Points on a hilly landscape, in no order, each with its height.
A climber steps from a point to the highest of its 6 nearest points, and stops where none of them is higher. Distance is the straight distance between rows; heights are no part of it.
j997 height 369: [213  86 144 139 159 170 141 175 116 117 147 125  96 117 149]
j63 height 674: [181 114 123 129 134 154 149 137 138 126 156 102 128 118 145]
j907 height 704: [115 169 167 128 121 164  93 151 133 114 173  96 137 124 124]
j687 height 864: [ 84 107  74 154  84 112 144  97 131 195  90 157 114 127 113]
j935 height 335: [193 124 159 157 149 169 106 192 100 105 162 105  74 116 140]
j662 height 810: [126 141 199 110 133 168 109 180 119  80 148 116 136 119 125]
j818 height 530: [109 143 193 106 130 164 134 175 135  78 152 115 163 116 117]
j54 height 453: [147 143 117 137 138  91 107 112  88 102  94 137 110 122 140]
j173 height 478: [114 160  89 150 116  91 119  94  97 120 105 132 109 124 119]
j600 height 857: [171  89  82 161 104 142 108 135 110 146  57 162 138 122 135]
j49 height 733: [102 172 151 126 120 158  98 136 131 125 174  90 135 128 128]
j436 height 764: [135 117 115 113 133 144 162  93 160 158 154 110 149 134 124]
j642 height 381: [134 109 137  85 147 110 140  93 152 131 121 128 136 129 120]
j526 height 386: [101 131 130 101 137  76 114  81 123 124 118 135 115 143 120]
j784 height 518: [193  76 158  98 169 131 132 153 117 100 102 149 113 131 144]
j428 height 679: [146 112 120  97 130 148 158  98 161 144 144 102 143 130 130]
j656 height 872: [194  59  89 139 118 124  63 149 122 151  64 185 131 142 145]
j430 height 423: [199  68 151 105 166 152 150 157 123 104 114 147 110 130 143]
j106 height 862: [111 143 127 108 140  75 113  90 107 117 111 125 114 139 125]
j716 height 746: [100 152 105 140 121  79 117  84 101 125 119 131 108 137 114]
j945 height 433: [167  95 134  94 151 126 149 113 143 124 116 121 140 128 131]
j48 height 625: [192 111 129 129 140 161 144 149 133 122 159 100 119 107 146]
j21 height 569: [ 65 116 129  88 127  93 162  74 164 170 164 134 137 148 123]
j14 height 691: [ 57 198 139 133 119 134 113 112 151 153 194  98 133 137 117]
j446 height 622: [190 126 120 159 137 105 106 164  63  89  82 152  99 125 150]
j28 height 582: [133 135 196 116 135 170 109 198 111  77 153 119 129 118 118]
j179 height 916: [163 141 130 136 128 163 132 141 123 127 166  92 127 112 145]
j566 height 928: [164  73  88 138 106 125  73 119 144 164  60 171 129 134 135]
j843 height 845: [ 74 166 173 101 134 148 150 156 162  89 160 107 177 125 106]
j217 height 475: [198  93 140 128 146 165 155 156 128 118 153 108 113 113 150]
j762 height 481: [ 82 160 101 139 110  81 123  85 107 143 114 136  99 136 121]
j223 height 870: [134  80  78 146  93 123 109 107 135 177  71 164 125 123 115]
j158 height 590: [ 37 182 160 111 120 141 123 132 162 127 175 112 164 139  99]
j648 height 519: [ 70 149  78 161  96  77 146  86 103 167 121 137 103 126 117]
j120 height 546: [ 43 132  67 171  75  87 158  86 117 196 130 140 121 124 127]
j563 height 615: [163 135 112 160 142 101 107 140  76  94  87 144 104 124 141]
j900 height 702: [ 69 195 144 128 125 147 105 121 145 140 181  95 142 132 118]
j847 height 756: [176 122  79 174 119 128 126 136  89 117  67 150 118 116 137]
j871 height 696: [ 83 137 105 123 124 129 168  96 173 190 187 109 141 139 125]
j956 height 325: [ 74 143 129  98 131  72 126  80 126 139 126 137 108 148 122]
j875 height 277: [ 34 142 133 103 125  50 138  68 130 164 151 139 113 155 125]
j950 height 634: [137 136  75 174 102 117 133 113  94 138  86 138 113 114 120]
j143 height 468: [182 126 148 148 142 169 118 178 112 111 170 104  98 111 145]
j778 height 781: [133 157 125 132 128 153 129 122 137 140 172  80 132 115 133]
j473 height 745: [104 123  70 168  89 110 138  98 115 174  90 147 116 123 116]
j742 height 545: [ 97 152 187 106 133 154 150 164 154  68 151 118 175 121 115]
j280 height 189: [ 35 173 154 111 138 132 177 133 191 109 168 111 189 139  98]
j43 height 514: [198  66 160 102 175 140 136 160 116  97  99 152 105 134 145]
j66 height 588: [ 84 149  78 171  98  86 144  87 107 163 113 139 109 132 115]
j632 height 568: [138 154 169 129 127 172 101 170 108 106 168 100 116 116 138]
j267 height 54: [ 64 175 152 119 147 129 196 142 200  95 173 104 192 137 115]
j560 height 515: [ 95 118 133  81 133 100 147  75 156 153 138 133 130 149 117]
j171 height 431: [151 133 191 128 138 171  96 196 102  89 155 110 103 121 140]
j877 height 856: [180  96 163 113 166 102 100 161  90  86  89 158  99 135 152]
j913 height 672: [155 135  83 164 115 122 119 121  80 130  78 139 122 117 130]
j117 height 891: [179  71  89 151 111 131  86 138 126 156  60 180 129 130 133]
j81 height 529: [ 56 179 169 101 128 144 139 145 166 105 157 118 184 130  96]
j440 height 292: [ 82 169 164 111 142 136 182 151 188  92 161 105 192 129 122]
j424 height 533: [175  91 152  92 161 119 120 134 122  98  91 144 113 134 144]
j780 height 898: [147  86  83 143  99 119  91 110 138 169  65 164 136 134 128]
j538 height 860: [193  77  94 156 110 141  98 146 114 148  60 181 134 130 143]
j654 height 722: [114 128 103 116 125 143 156  95 173 161 173  96 145 131 122]

Call two points neighbours if one is among the 6 nearest of the other. Go from one point of each pair to the other, from neighbour to neighbour, staying as high as possible. Name the lowest point that can't be avoided.
j566, j106 -> j66
j662, j436 -> j907
j877, j566 -> j446
j179, j843 -> j158

Where does a climber stop that starts at each point below?
j687 -> j566
j935 -> j179
j997 -> j179
j950 -> j566
j913 -> j566
